Points on a hilly landscape, in no order, each with its height.
From any point a ball rolls to the lowest of the 3 points nearest to it. It stops when none of these is lower. Distance is the straight distance between rows; heights are no part of it.
(1083) height 3.09: [ 69 116 133 192  99 128 174 105 119 112 154 166 109  53  96 130 116  78
 171 144 100]
(1156) height 3.27: [186  93 130  90 113 198  71 166  87 137 118  98 136 134 193 134 128 181
  46  85 129]
(179) height 3.68: [145 123 116 152 113 123 177 139 141 120 134 168 165  61 101 164 133  74
 130 150 176]
(1719) height 6.15: [127 171 121 141 155 160 197 101 147 144  74 141 111  85 125 138 150  69
 112 142 126]
(2499) height 0.99: [129 141 154 122 135 140 130 136 132 118 108 142 106 168 180  91 124 153
 129  98  85]
(135) height 6.14: [140 188 105 122 170 168 176  83 144 149  68 123  90  92 132 109 145  77
  76 132 122]
(2475) height 2.79: [113 145 156 133 133 127 161 147 130 115 112 164 145 127 150 108 129 121
 129 128 139]
(583) height 6.17: [108 114 109 135 146  65 102  75 141 176 128 116  65 204 124 107 157 140
 168 129  64]
(2430) height 3.55: [126 124 161 131 109 117 100 122 130 127 124 127  69 182 152 101 118 169
 163  88  87]
(278) height 6.82: [160 172 111 128 145 137 151 116 139 128  80 127 150  89 148 134 156  96
  93 146 143]
(690) height 2.15: [ 83  98 158 145 107 117 129 137 110  85 157 110 111 112  98  90 102 140
 185 132 134]
(1939) height 2.46: [105  99 113 150 143  62  84  93 145 162 153 107  80 168  96 116 170 150
 156 141  85]
(2048) height 2.54: [170 116 113  88 138 140  84 179 127 123 134 113 185 139 123 157 121 157
  92 120 173]
(2012) height 2.71: [139 139 151 120 139 141 145 148 130 119 105 142 160 123 165 116 136 125
 113 132 146]
(1049) height 3.74: [132 167 140 118 141 148 152 134 138 131  84 137 140 133 168 106 136 129
  99 127 112]
(1847) height 2.77: [ 74 111 152 162 120  85 103 119 132  98 160 115  86 127  83  91 119 155
 190 134 116]
(1731) height 1.87: [115  93 141 115 113 124 159 168 133 112 142 156 170  94 105 140 110 101
 135 146 191]
(938) height 0.79: [129 138 136 122 123 146 114 120 133 147  94 131  75 188 182  95 130 166
 139  82  73]
(166) height 5.03: [ 89  94 177 136  99 111 109 142 116  89 150 102  68 141  88  87  85 162
 181 105 134]
(2000) height 2.41: [158 104 126  87 127 141 118 175 122 118 130 125 177 134 122 150 113 148
  94 119 178]
(1468) height 1.82: [126 134 137 136 123 104 103 104 136 151 128 125  60 200 155  93 148 156
 171 101  69]
(1680) height 2.18: [173 139  85 103 132 110  91 140 148 114 129 113 194 108 107 190 123 123
 112 146 177]
(930) height 3.06: [158 128 123 100 137 181  92 154 104 137 104  98 148 143 194 112 144 166
  59  97 134]
(1021) height 2.47: [175 152  79  99 127 110  62 121 125 126 147  92 185 136 125 189 131 149
  94 140 154]
(1532) height 1.27: [165 138  89  97 135 135  75 145 125 123 138  92 187 132 132 174 132 161
  82 132 169]
(1011) height 3.75: [176 143  83 101 124 101  87 142 149 113 148 123 181  89  83 214 109 108
 129 149 181]
(850) height 2.37: [144 121 151 110 135 143 132 164 123 116 123 131 160 138 145 131 121 148
 100 116 166]
(825) height 2.68: [ 76 120 142 167 126  80 103 107 134 121 160 123  83 133  89 104 132 148
 186 139  93]
(1404) height 1.98: [ 87 131 170 156 119 111 147 126 127 117 142 145 117 132 127  96 110 135
 174 133 127]
(898) height 3.31: [175 170  64 109 132 116  68  98 119 127 130  73 186 123 145 168 155 141
  76 142 147]
(1777) height 2.88: [ 70 118 142 195 113 118 172  89 118 125 159 161 109  82  99 131 128  86
 174 145  84]
(2101) height 4.10: [109 128 132 178 112 139 190 123 125 123 131 179 127  63 117 144 137  76
 146 142 143]
(1394) height 4.85: [137 166 130 112 146 144 152 133 140 126  89 141 154 115 157 118 150 114
  91 140 140]
(1682) height 2.20: [107  98 159 122 101 124 152 159 120  99 151 148 152 120 117 105  99 126
 156 128 169]
(25) height 3.65: [113 171 105 129 164 170 192  63 148 173  81 150  55 115 113 124 132  64
 118 138  99]
(2051) height 1.86: [ 70 107 121 183 137  88 117  83 126 125 172 129  89 105  78 129 127 118
 192 161  69]
(2258) height 3.42: [148 109 172 121 114 153 117 156 113 119 120 127  96 171 165 101 105 162
 127  79 117]
(262) height 3.26: [134 111  90  88 116 110 105 171 146 134 153 129 175 109  76 193  92 118
 142 140 202]
(2370) height 1.20: [125  78 133  85 104 129 142 183 117 113 152 125 171 122 104 148  87 130
 139 122 201]
(10) height 4.55: [178 172  87 119 145 140 140  99 131 123  86  91 161  97 144 126 158 103
  74 148 142]
(1082) height 1.96: [134  75 157  98 110 140 147 174 101  98 143 120 156 139 120 122  85 138
 134 110 180]
(2197) height 3.53: [104 163 129 120 148 123 148  92 134 167  89 147  91 173 151 100 135 120
 138 127  72]
(2126) height 2.93: [142  87 170 108 113 150 137 175 107 100 135 126 139 153 134 109  88 150
 127  95 157]
(2029) height 3.91: [157 134 107 112 121 109 133 158 149 117 139 143 189  90 100 175 123  93
 126 147 186]
(2485) height 2.10: [114 108 152 131 107 122 157 163 128 102 146 157 168  98 118 127 110 108
 144 134 176]
(696) height 6.93: [154 192  97 123 154 150 158  98 145 138  69 114 127  85 144 125 158  82
  80 155 141]
(2229) height 4.33: [176 155  71  96 129 131  37 129 108 138 154  69 175 141 150 172 144 163
  77 135 147]
(328) height 1.58: [169 144  86 101 142 144  78 129 119 131 115  81 177 129 172 147 151 154
  63 133 148]
(727) height 4.19: [138 184 118 104 155 159 138 122 140 137  76 120 137 123 172 100 147 123
  75 123 108]
(749) height 4.84: [116 121 164 148 123 100  95 118 130 128 132 120  67 183 119  95 133 169
 175 105  92]
(1166) height 2.97: [156 113  91  87 125 117  87 168 140 125 147 117 187 124  88 195  98 127
 124 141 201]
(1015) height 2.26: [100  98 161 137  98 119 143 153 108  91 155 127 127 127 116  94  93 136
 174 123 152]
(389) height 4.26: [166 121 111 126 123 115 142 139 151 111 136 152 177  69 104 184 131  82
 122 154 181]
(772) height 2.72: [155 117 145  94 127 170 115 159 122 118 103 125 149 145 176 108 120 174
  88 101 138]
(1297) height 2.49: [149 111 129 104 126 130 134 176 133 113 133 133 183 116 127 135 119 141
 107 137 176]
(2020) height 2.03: [175 149  81 104 136 139  68 131 123 129 128  84 192 125 156 164 146 155
  68 132 155]
(1988) height 2.35: [174 140  82  94 127 117  80 147 144 119 144 117 187 112 100 199 110 137
 112 145 177]
(827) height 1.89: [141 145 122 143 121 130 165 137 140 118 116 158 156  79 133 142 142  86
 121 148 158]
(1947) height 6.07: [143 162 130 139 143 149 180 119 142 129  89 144 141  82 132 139 148  79
 111 147 149]
(521) height 7.28: [ 97 136 112 143 151  81 146  73 140 184 125 139  77 171 116 114 151 100
 165 143  57]
(1981) height 3.05: [108 125 147 154 116 125 173 144 130 112 129 167 149  87 113 131 125  96
 143 147 156]
(347) height 2.75: [ 63 116 143 190 116 105 155  99 119 110 164 151 109  81  96 122 120 103
 187 154  89]
(949) height 4.50: [139 169 109  99 153 162 123 136 129 131  87 108 149 113 182  96 157 140
  70 127 128]
(1445) height 5.18: [ 92 161 136 139 146 113 168  85 140 157 114 156  93 162 134 107 141 104
 168 134  71]
(620) height 7.13: [127 125 109 120 142  86  99  77 139 177 105 126  56 212 152  96 156 142
 158 105  57]
(1816) height 3.43: [181 176  57 107 127 123  98  76 125 128 116  76 182 107 146 154 157 115
  74 155 142]
(88) height 1.68: [102 147 127 181 137 161 201  98 127 150 107 169  98  78 120 144 149  63
 137 146 118]
(2419) height 3.24: [102 161 109 154 156 166 215  70 149 165  98 153  59 109 112 138 141  58
 128 135 103]
(1660) height 1.70: [117 155 114 105 150 121 135  90 135 170  96 145  83 187 170  82 134 126
 140 111  58]
(415) height 1.77: [ 80 105 105 176 156  61  95  81 139 154 170 124  87 129  79 127 154 130
 173 164  70]
(708) height 6.06: [175 167  95 132 145 138 158  91 150 131  87 107 145  79 138 138 154  87
  88 158 152]
(289) height 2.57: [ 63 104 100 191 129  89 111  83 135 119 176 127  97  84  66 138 130 105
 190 153  57]
(810) height 2.29: [106  80 152 106  96 129 155 169 109 100 149 126 154 116  94 117  95 128
 150 127 193]
(2549) height 3.90: [128 172 130 112 146 154 141 128 135 139  75 137 130 143 181  95 144 135
 104 117 108]
(1300) height 3.62: [ 95  98 156 155 115  99  77 132 128 104 159  87  62 138  62  93 114 173
 170 118 120]
(2239) height 5.72: [ 79 142 135 147 147  92 149  75 137 158 135 140  82 152 119 121 149 103
 174 143  68]
(804) height 2.43: [113  73 168  97  91 141 143 167  94  85 147 101 123 143 105 110  79 149
 146 100 167]
(217) height 3.34: [179 145  95 114 132 111 119 131 150 116 135 127 181  87 110 189 137 106
 109 160 168]
(29) height 4.47: [141 185 108 107 152 157 143 119 135 135  79 119 143 113 164 107 150 113
  78 140 122]
(2502) height 4.38: [113 146 141 154 129 137 180 124 138 124 108 170 127  90 125 135 146  90
 134 151 129]
(60) height 5.29: [103 128 148 159 122  88 112 104 137 135 141 127  77 169 118 104 136 151
 180 126  81]
(1060) height 2.92: [137  46 163  88  69 140 141 169  83 100 150  72 112 138  96 122  65 138
 147  95 175]
(1557) height 6.62: [148 120  86 111 113 107 117 154 152 118 153 145 179  77  74 193 108  88
 139 147 204]
(1063) height 2.64: [165 122  90  88 128 115  77 163 140 127 153 107 186 130 100 186 102 146
 106 135 181]
(1376) height 2.42: [177  86 124  78 124 168  94 182  93 130 140 110 164 156 122 157  92 167
  74  96 170]
(608) height 5.32: [152  89 182 114  98 142 121 162 111 102 131 111 100 160 138 101  85 161
 135  82 134]
(1538) height 3.32: [171 139  86  91 133 154  50 140  96 142 133  72 175 136 171 147 163 162
  57 120 149]
(2170) height 2.55: [174 102 113  80 136 145  80 173 113 129 139 102 170 144 105 167 100 159
  83 111 176]
(1251) height 2.40: [ 93 153 119 163 137 155 200  93 136 155 103 161  76  98 110 148 147  65
 143 138 105]
(401) height 2.74: [133 109 114 109 118 115 131 164 147 119 153 155 184  90  96 165 116  92
 131 147 197]
(2437) height 0.63: [133 125 170 135 114 136 129 143 126 122 121 130  92 173 166  90 114 160
 148  85  99]
(1725) height 2.76: [ 81 139 126 168 137  87 130  88 135 138 153 130  82 137  93 117 142 128
 189 152  69]
(1951) height 6.00: [127 184 107 131 150 164 187  96 145 143  69 143 103  90 127 125 147  66
 103 146 121]
(170) height 5.42: [106 157 154 152 127 125 174 112 130 127 112 168 105 125 146 108 130 109
 148 137 108]
(2371) height 5.09: [102  81 181 123  83 121 123 149 104  77 156  89  80 134  92  87  86 150
 172 100 147]
(1684) height 1.32: [133 145 142 123 122 127 121 119 141 135 105 138  73 184 175  93 127 165
 145  90  81]
(1492) height 3.41: [ 98 105 146 154 100 127 173 142 120 109 144 178 153  65 106 133 131  84
 150 139 163]
(1827) height 5.84: [ 98 169 117 135 159 133 181  50 140 178 105 150  70 145 118 113 137  70
 137 140  66]
(2409) height 1.93: [ 94 136 160 147 117 109 140 129 134 118 136 152 102 153 135 105 123 142
 174 114 110]
(325) height 2.16: [169 125 117 102 141 149  96 167 117 126 115 106 171 138 158 139 132 166
  73 117 163]
(237) height 2.32: [175 125 107 100 138 159  73 158 112 142 119  97 167 137 165 141 144 163
  57 110 161]
(1093) height 2.63: [ 62 125 147 185 121 100 156  95 131 124 151 155  98 102 100 124 132 105
 186 147  89]
(951) height 4.72: [145 159 116 119 147 151 129 135 139 131  86 115 163 115 175 114 147 128
  77 135 131]
(1161) height 3.82: [118 162 135 118 141 155 143 119 142 146  81 140 112 148 179  92 132 126
 119 114  87]
(1385) height 2.08: [173 129  95  91 140 142  53 159 110 134 141  90 181 139 133 172 125 173
  70 122 165]
(2552) height 3.04: [178 172  69 103 127 112  74  95 128 125 143  85 189 119 127 189 142 145
  97 156 142]
(533) height 2.30: [138  94 162 106 110 132 141 170 121 110 141 138 157 140 137 113 102 146
 126 118 173]
(792) height 6.29: [ 69 107  99 215 124 142 156  70 129 136 167 144  84  65  77 157 134  73
 183 145  52]
(1596) height 3.36: [160 117 150 101 116 194 105 158 112 130 107 119 116 150 200 107 122 177
  84  72 102]
(2065) height 5.83: [ 97 168 116 129 152 119 176  75 145 171 104 151  85 155 135 107 135  94
 144 133  68]
(1851) height 0.66: [138 125 145 123 128 131 151 154 132 106 121 148 166 114 138 138 129 119
 116 144 169]
(1516) height 3.15: [ 83 134 126 191 121 141 189  85 131 139 135 172  86  87 103 149 137  76
 161 141 102]
(659) height 1.79: [139  83 155  98 110 142 132 181 108 102 142 131 154 146 117 131  84 148
 132 110 180]
(302) height 2.05: [ 81 120 168 165 113 110 135 127 121  97 156 140 104 131 113  96 108 136
 186 133 124]
(832) height 3.14: [170  67 175  95  91 151 129 173  87 105 141  98 124 144 123 124  69 148
 116  76 160]
(286) height 2.48: [186  80 140  76 110 178  74 178  85 135 127 109 143 137 146 150  93 173
  53  84 141]
(697) height 5.23: [139 184 123 129 156 150 167 118 142 139  71 129 134 100 151 117 148  93
  84 144 124]
(1350) height 2.22: [ 92 143 147 147 132  98 147 107 131 138 129 149  99 158 133 106 131 125
 179 126  84]
(927) height 1.71: [119  87 119 100 106 119 137 175 129 114 155 142 175 110  89 161  94 110
 134 147 205]
(1996) height 3.58: [144 112 110  96 121 112 121 173 157 120 148 146 188 100  96 180 104 117
 118 150 200]
(1331) height 7.95: [107 139 101 135 152  87 132  64 144 178 118 141  72 199 136 107 144 117
 162 129  60]
(1768) height 3.54: [173 185  56 112 108 109  57  72 105 139 165  78 190 141 125 197 138 138
  98 146 130]
(443) height 1.19: [147 100 125  91 115 130 133 179 136 114 148 133 184 123  99 150 100 122
 118 137 201]
(1481) height 2.60: [168 127 109  93 146 128  96 159 138 121 134 124 190 121 118 167 125 141
  90 132 183]
(2469) height 2.66: [ 73 124 144 175 129  95 131 101 134 119 160 143  88 115 104 110 125 128
 190 153  88]
(208) height 5.65: [111 173 139 139 137 135 177 112 135 147  91 152 107 134 153 115 136 104
 139 132 100]
(1270) height 2.83: [ 61 113 138 180 106 102 136 107 115 102 161 144 102  94  88 108 112 124
 190 144 103]
(902) height 3.22: [170 113 159  97 117 191 101 159 113 122 107 121 126 144 198 106 119 176
  74  81 114]
(1658) height 3.37: [ 84 144 120 177 134 140 191  74 123 153 129 166  72 110 104 144 144  71
 159 145  82]
(2353) height 5.89: [120 179 119 127 149 152 183  96 142 149  68 147 101 110 147 115 140  87
  96 138 109]
(759) height 5.68: [156 118  98 121 118 110 136 154 143 116 149 145 182  68  83 184 121  82
 129 154 197]
(2225) height 4.71: [ 98  99 167 154 104 107 109 137 113  94 152 111  77 155 112  91 110 166
 176  97 122]
(385) height 2.09: [139  74 167 100 105 144 145 171 107  99 141 122 139 142 115 121  87 150
 129 103 176]
(51) height 4.99: [ 87 155 117 151 148 135 188  63 133 173 116 157  71 134 110 135 141  71
 157 146  69]
(2189) height 2.13: [143  64 154  86  96 136 144 186  98 103 151 116 157 145 106 135  82 141
 135 109 186]
(425) height 2.65: [185  93 115  94 125 183  60 158  97 142 122  91 150 131 180 141 136 182
  46  88 139]
(961) height 5.93: [172 192  88 126 156 155 144  79 131 140  81  97 133  81 144 122 159  87
  69 148 140]
(1053) height 4.60: [102 152 147 145 137 133 183 111 142 143 107 168 113 107 139 115 142  92
 140 139 106]
(1412) height 3.84: [140 135 152 115 127 155 136 163 131 115 107 138 140 152 168 102 122 156
 109 114 125]
(2379) height 1.92: [169  83 152  90 117 166 115 178 116 113 130 123 154 154 130 131  97 157
  97  92 168]
(943) height 2.78: [118 116 166 137 123 124 145 151 126 103 128 144 126 151 136  96 120 139
 154 116 136]
(1518) height 5.76: [115 179 131 122 144 146 166 119 144 151  80 158 119 133 165 104 139 116
 110 124 106]
(1007) height 2.04: [177  80 149  89 112 168 110 181  95 121 138 120 148 143 137 132  90 158
  86  86 163]
(2251) height 2.33: [ 91 115 109 165 141  64 110  75 137 163 158 117  76 158  99 130 165 123
 166 147  73]
(693) height 2.61: [ 72  91  91 167 157  73  83  95 156 146 170 115  90  92  52 135 154 141
 173 174  64]
(1244) height 3.60: [114 168 123 116 156 141 151 108 138 153  86 150  97 164 171  92 140 131
 123 102  72]
(147) height 4.65: [125 154 144 134 135 140 157 136 146 122  99 155 151 113 153 126 134 108
 110 138 139]
(1241) height 3.64: [ 85 152 138 155 136  94 148  90 138 152 128 153  84 156 134 110 142 125
 165 138  70]
(2562) height 2.87: [180 158  93 115 133 122 111 129 138 120 120 119 179  99 139 164 151 117
  86 155 166]
(1210) height 2.45: [182 113 105  92 136 170  65 163 104 134 126  95 168 140 158 152 129 175
  54 104 148]
(1370) height 3.76: [ 72 111 120 193 129 104 140  69 133 145 170 142  83  88  83 154 144  89
 188 153  51]
(1701) height 1.61: [130 140 137 106 147 173 119 135 126 137  85 132 117 157 188  86 137 159
  98  97  94]
(1004) height 3.77: [101 115 131 178  99 130 175 131 124 111 145 172 142  58 102 138 127  81
 148 142 149]
(1832) height 3.38: [189 158  72 112 132 118 116  99 142 114 123  92 180  95 125 182 147 115
  94 154 159]
(1637) height 2.19: [133 106 153 113 112 133 146 167 124 108 135 140 158 117 121 129 110 130
 129 134 188]
(925) height 5.94: [ 91 152 131 146 138 111 171  90 132 158 113 158  90 144 134 112 141  95
 168 133  80]
(486) height 3.28: [178  88 152  98 114 191  97 164  90 125 120 118 131 148 173 118  99 166
  66  70 125]
(2107) height 2.27: [ 82  98 157 139  97 122 159 144 111  92 159 149 147 103 105 108  98 115
 168 141 154]
(2203) height 2.31: [ 80  60  93 149 165  83  58 127 158 146 170 110 101 109  37 128 169 162
 142 166  87]
(1117) height 3.25: [173 137  93 137 123 118 144 137 153 119 118 134 175  73 112 175 144  88
 108 153 180]
(2041) height 3.03: [ 80 119 125 197 115 132 182  86 126 140 154 164  82  78 101 132 138  75
 170 145  87]
(2512) height 1.91: [166 143 105 103 147 146  92 147 128 121 104 102 173 128 175 129 146 155
  65 117 145]
(1815) height 2.51: [ 77  93 127 158 123  94  65 137 145 124 153  97  68 124  49 101 133 166
 181 133 102]
(1360) height 2.73: [112  91 173 131 101 129 142 152 108  88 156 118 113 145 124  93  94 152
 158 111 152]
(1700) height 2.82: [104 152 142 159 134 139 194 107 133 136 119 169 108  95 118 138 144  79
 149 151 107]
(1278) height 4.67: [138 169 125 109 150 157 136 149 131 136  88 119 159 129 189  98 149 142
  87 121 131]
(1159) height 5.98: [ 98 168 108 112 164 128 170  70 136 181  92 152  74 164 135 105 131  84
 121 125  59]
(2333) height 3.44: [ 93 136 126 153 134  77 119  84 135 161 153 126  73 165 113 112 146 133
 177 138  65]
(1792) height 3.39: [133 146 143 117 144 146 139 145 135 127  98 136 149 136 175 107 132 141
  99 126 137]
(1424) height 2.69: [112 136 152 150 119 121 174 133 127 116 130 165 137 105 137 121 135 112
 148 135 136]
(1967) height 3.10: [127 122 170 142 118 131 117 143 124 111 132 125  86 166 142  95 112 153
 165  94 108]
(1548) height 1.18: [146 126 121 117 128 121 144 156 143 116 124 148 172  96 121 152 126  96
 111 146 184]
(972) height 2.21: [162  89 133  78 126 153 114 182 110 114 133 122 165 151 110 150  89 159
  92 105 181]
(671) height 2.52: [110 100 132 157 127  81  62 118 134 139 159 111  49 167  79 103 148 164
 170 124  91]
(1284) height 2.00: [172 149  92 105 141 132  94 128 130 111 114 100 186 111 159 149 156 138
  75 147 156]
(612) height 0.91: [ 92  75 106 159 147  73  61 122 152 152 167 103  85 130  47 116 165 169
 145 163  82]
(2066) height 2.53: [162 107 136  98 136 149 116 168 125 112 120 127 176 141 142 129 118 154
  93 116 166]
(959) height 4.82: [ 99 119 138 151 133  79 104 100 132 152 134 122  72 182 127 101 152 150
 179 125  76]
(1337) height 2.95: [118 153 132 121 137 125 126  98 131 151 100 140  84 193 168  88 135 139
 149  99  61]
(1483) height 2.86: [114 149 148 126 140 120 140 109 131 143 113 140  91 179 163 100 135 141
 156 107  74]
(1665) height 4.45: [100 117 166 153 122 103 113 130 133 116 150 125  88 146 113  92 117 153
 181 119 109]
(2493) height 2.34: [156 102 156  99 122 165 123 171 115 115 122 128 152 144 158 126 107 167
  94  87 155]
(2223) height 1.47: [138 117 127 115 125 123 149 172 137 110 153 151 172  95 115 152 114  98
 125 140 193]
(573) height 1.69: [ 86 104 123 160 140  77  70 114 146 139 158 109  66 155  74 113 156 162
 166 139  85]
(1795) height 4.17: [110 114 178 140 107 115 128 141 121 102 142 125  95 150 121  98 109 156
 175 106 121]
(162) height 2.39: [116 135 163 136 119 126 163 143 135 106 127 156 147 115 136 114 120 118
 135 142 151]
(852) height 3.19: [170 148 105 120 129 119 143 141 147 115 119 135 182  91 121 174 139  90
 111 158 183]
(2100) height 2.80: [ 78 131 117 165 131  89 141  79 139 158 160 136  79 135 102 123 141 114
 185 144  67]
(2432) height 2.56: [ 79 146 154 177 119 113 169 113 133 124 141 160 104  99 117 124 132 100
 172 147  99]
(1874) height 5.43: [ 86 130 111 161 148  78 152  58 133 169 142 133  82 158 113 126 153 100
 171 153  68]
(2131) height 5.79: [102 169 135 138 151 134 191  89 140 157  89 160  98 122 141 115 139  89
 134 137  93]
(334) height 3.94: [118 157 149 124 138 150 145 145 136 132 100 142 123 154 175  97 130 135
 121 110 111]
(31) height 1.38: [142  78 147  84 109 146 131 183 111 117 135 127 162 143 111 137  88 151
 115 114 190]
(933) height 5.28: [122  92 177 137  88 132 110 147 109  93 150  94  84 152 107  89  91 161
 164  88 141]
(1155) height 1.76: [ 87 102 117 166 146  65  83  97 152 146 166 110  78 154  79 115 162 149
 174 150  84]
(1005) height 3.45: [171  63 170  83  91 157 125 175  82 110 128  98 129 154 119 132  71 148
 104  78 164]
(356) height 2.67: [172 142 116 110 138 121 111 143 144 123 120 121 193 113 135 165 133 133
  88 133 169]
(1789) height 3.35: [172 173  66 110 137 133  90  97 125 127 111  78 178 112 164 142 160 117
  62 158 147]
(1841) height 4.28: [159 190  59 116 102 115  52  69  96 136 173  72 177 156 139 191 148 145
 109 146 129]
(153) height 2.59: [175 101 123  84 133 156  78 169 112 125 131 109 174 145 144 149 118 168
  66 105 167]
(944) height 1.75: [172 142  87  95 137 123  65 143 131 122 145 102 192 130 112 187 123 141
  98 134 168]
(2415) height 3.52: [172 174  58 106 119 114  69  94 106 143 140  63 184 127 155 159 164 132
  71 150 142]
(1383) height 4.95: [141 108 177 122 108 148 121 153 118 106 132 125  95 165 151  99  94 158
 135  83 125]
(1706) height 1.84: [121 108 126 140 136  80  81 101 139 163 130 112  58 198 128 101 157 155
 158 107  71]
(260) height 2.28: [110 121 158 132 118 128 162 150 127 105 130 156 141 127 134 110 114 121
 143 133 143]
(1973) height 2.25: [ 88 121 159 157 116 120 162 138 117 105 152 159 121 112 119 111 117 119
 184 136 135]
(249) height 2.14: [131  98 158 104 112 136 150 164 114 107 137 141 157 125 122 126  97 135
 138 123 188]
(1344) height 6.57: [ 87 150 136 157 128 119 174  87 136 158 126 154  95 129 114 122 140  92
 162 141  81]
(2174) height 1.64: [107 141 156 141 127 127 137 127 122 122 126 151  93 165 146  95 128 150
 160 109  94]
(2410) height 2.11: [161 165  90 109 148 144  89 126 131 125  91  95 170 113 179 122 169 129
  62 137 149]
(968) height 1.54: [148 135 139 121 140 135 145 152 142 120 104 132 177 122 148 129 133 128
 100 135 154]
(1085) height 7.65: [118 131 100 113 156  88 125  57 132 189 110 132  71 204 150  97 148 116
 146 128  60]
(11) height 0.47: [150  81 130  76 117 134 121 193 117 117 144 121 173 131 102 159  83 145
 120 120 197]
(2157) height 2.91: [172 109 132  97 122 174  94 166 104 126 120 109 157 140 176 123 129 176
  61  91 143]
(845) height 3.08: [148 145 128  99 141 174 111 146 120 128  94 106 150 133 189 106 147 155
  73 109 130]
(2574) height 2.84: [172 131  84 101 136 137  49 146 108 137 142  79 172 137 154 165 137 178
  64 112 151]
(2139) height 2.85: [180 151  79 106 129 105  71 118 147 119 157 107 191 111  96 213 108 134
 126 157 162]
(512) height 2.17: [151  84 163  91 109 154 126 175 107 105 140 119 153 153 125 123  90 164
 114 102 169]
(990) height 2.89: [ 93 138 151 174 125 129 186 103 125 126 131 172 108  96 113 140 141  83
 157 145 111]
(438) height 5.58: [111 154 147 141 133 132 172 129 133 138  99 156 122 124 144 111 139 109
 126 131 123]
(1172) height 2.23: [191  69 147  76 107 176  97 171  82 132 127  98 142 153 137 144  88 157
  53  77 145]
(431) height 2.99: [165 105 165 100 118 177 112 168 108 114 114 127 117 158 183 111 116 172
  88  76 121]
(456) height 0.89: [133 124 144 133 128 134 163 159 137 111 124 162 165  91 128 138 128 101
 123 152 169]
(1778) height 5.75: [126 194 113 112 159 156 169 104 141 152  69 136 111 107 147 105 146  87
  91 145 110]
(2516) height 2.70: [ 70 134 134 174 133  94 146  80 130 140 152 144  92 122 106 128 138 100
 186 148  78]
(1824) height 1.25: [118 147 160 132 128 137 134 133 132 128 107 149 105 173 169  91 116 158
 149 106  89]
(1870) height 2.62: [145  70 178 106  79 142 139 171  91  86 141  96 104 153 108 108  76 142
 142  80 157]
(768) height 3.07: [178 148 107 124 140 113 130 120 146 119 116 120 176  76 126 161 142 106
  96 150 173]
(64) height 4.73: [129 109 174 126 113 133 129 154 113 106 135 130 108 157 141  95 105 157
 156  91 138]
(1474) height 2.90: [146 130 131 106 133 169 118 159 122 126  99 120 156 142 182 112 136 155
  80 109 151]
(1986) height 2.44: [165 110 131 101 132 148 111 172 128 118 113 130 171 141 145 130 124 157
  89 117 156]
(341) height 1.90: [104 138 152 147 125 116 145 123 133 125 128 144 109 164 139  97 125 136
 172 120  97]
(2071) height 3.79: [ 69 126 120 195 127 120 165  70 131 151 160 150  75 103  92 146 135  77
 176 157  62]
(510) height 3.70: [101 110 136 158 134  71  82 112 144 142 147 117  71 173 101 106 147 153
 169 118  86]
(1067) height 3.57: [173  90 179 107 115 170 119 156  98 114 127 117 117 157 166 104  87 164
 101  67 127]
(2156) height 1.99: [174 147  87 102 136 109  78 122 143 120 132 104 192 122 119 193 129 128
  97 152 165]
(2599) height 1.67: [ 75 106 108 178 145  71  89  91 150 137 168 117  86 110  59 121 146 136
 181 160  70]
(498) height 3.78: [179 180  63 117 140 132 122  70 119 132 103  76 160  85 146 132 159  97
  73 156 144]
(2271) height 1.45: [ 71  99 116 159 141  76  74 116 147 129 162 110  73 118  57 112 143 158
 176 145  77]
(1756) height 2.50: [171 112 105  97 132 175  58 160  91 144 127  83 154 131 187 129 146 179
  53 100 146]
(2169) height 3.51: [ 66 119 124 202 115 136 168  88 128 124 160 163  97  64  87 147 136  85
 174 150  77]
(56) height 1.28: [139 136 142 114 134 163 123 145 133 134  94 130 110 171 189  90 131 167
 108  99  97]
(1249) height 2.24: [113 136 153 135 124 118 116 117 135 139 116 130  81 187 153  90 133 158
 157 103  79]
(1721) height 3.16: [177 165  85 106 138 123 109 103 140 120 100  94 174 107 145 157 157 113
  82 158 151]
(129) height 2.38: [ 84 128 147 165 119 121 171 128 129 114 151 170 121  87 108 122 124  98
 166 148 116]
(4) height 1.88: [160 156 102  98 139 158  88 134 124 127 108  93 161 130 182 122 161 151
  61 125 146]
(1570) height 3.85: [ 77 122 103 206 126 151 193  62 134 157 150 152  68  93  88 156 145  66
 180 150  76]
(1614) height 3.63: [ 81 137 117 176 131 118 177  64 135 157 146 150  77 112 104 145 143  75
 176 153  72]
(2393) height 2.96: [ 87 123 113 169 144  75 131  73 136 166 161 130  80 152  94 123 157 106
 172 163  59]
(2496) height 2.58: [ 83 114 140 176 108 119 163 126 127 114 163 160 130  71 105 118 109  97
 175 149 128]
(1553) height 2.81: [ 84 103 145 166 123  91  82 124 138 116 154 105  65 140  80  98 127 162
 183 124  96]
(2043) height 3.59: [168 131 101 108 131 111 117 156 154 119 138 130 181  99  97 180 128 108
 111 163 192]
(420) height 2.12: [ 96 125 165 146 120 123 164 139 125 110 135 156 122 126 135 108 122 129
 155 135 129]

For each start below, name the point where the ball stops.
(1404): (2437)
(1870): (11)
(845): (2379)
(2239): (2437)
(930): (2379)
(2065): (2437)
(249): (11)
(832): (11)
(1841): (1532)
(2415): (1532)
(1011): (1532)
(262): (1532)
(959): (2271)
(521): (2271)

Call two points neighbours if one is among the 3 nearest of the other. Go from one point of each pair to the other, from neighbour to neighbour, staying as low as possible. Name the highest point that can't be avoided.
(2271) and (88): (990)
(1660) and (1468): (1337)
(328) and (2379): (1986)
(2379) and (11): (512)
(2437) and (1851): (1015)
(328) and (1532): (2020)
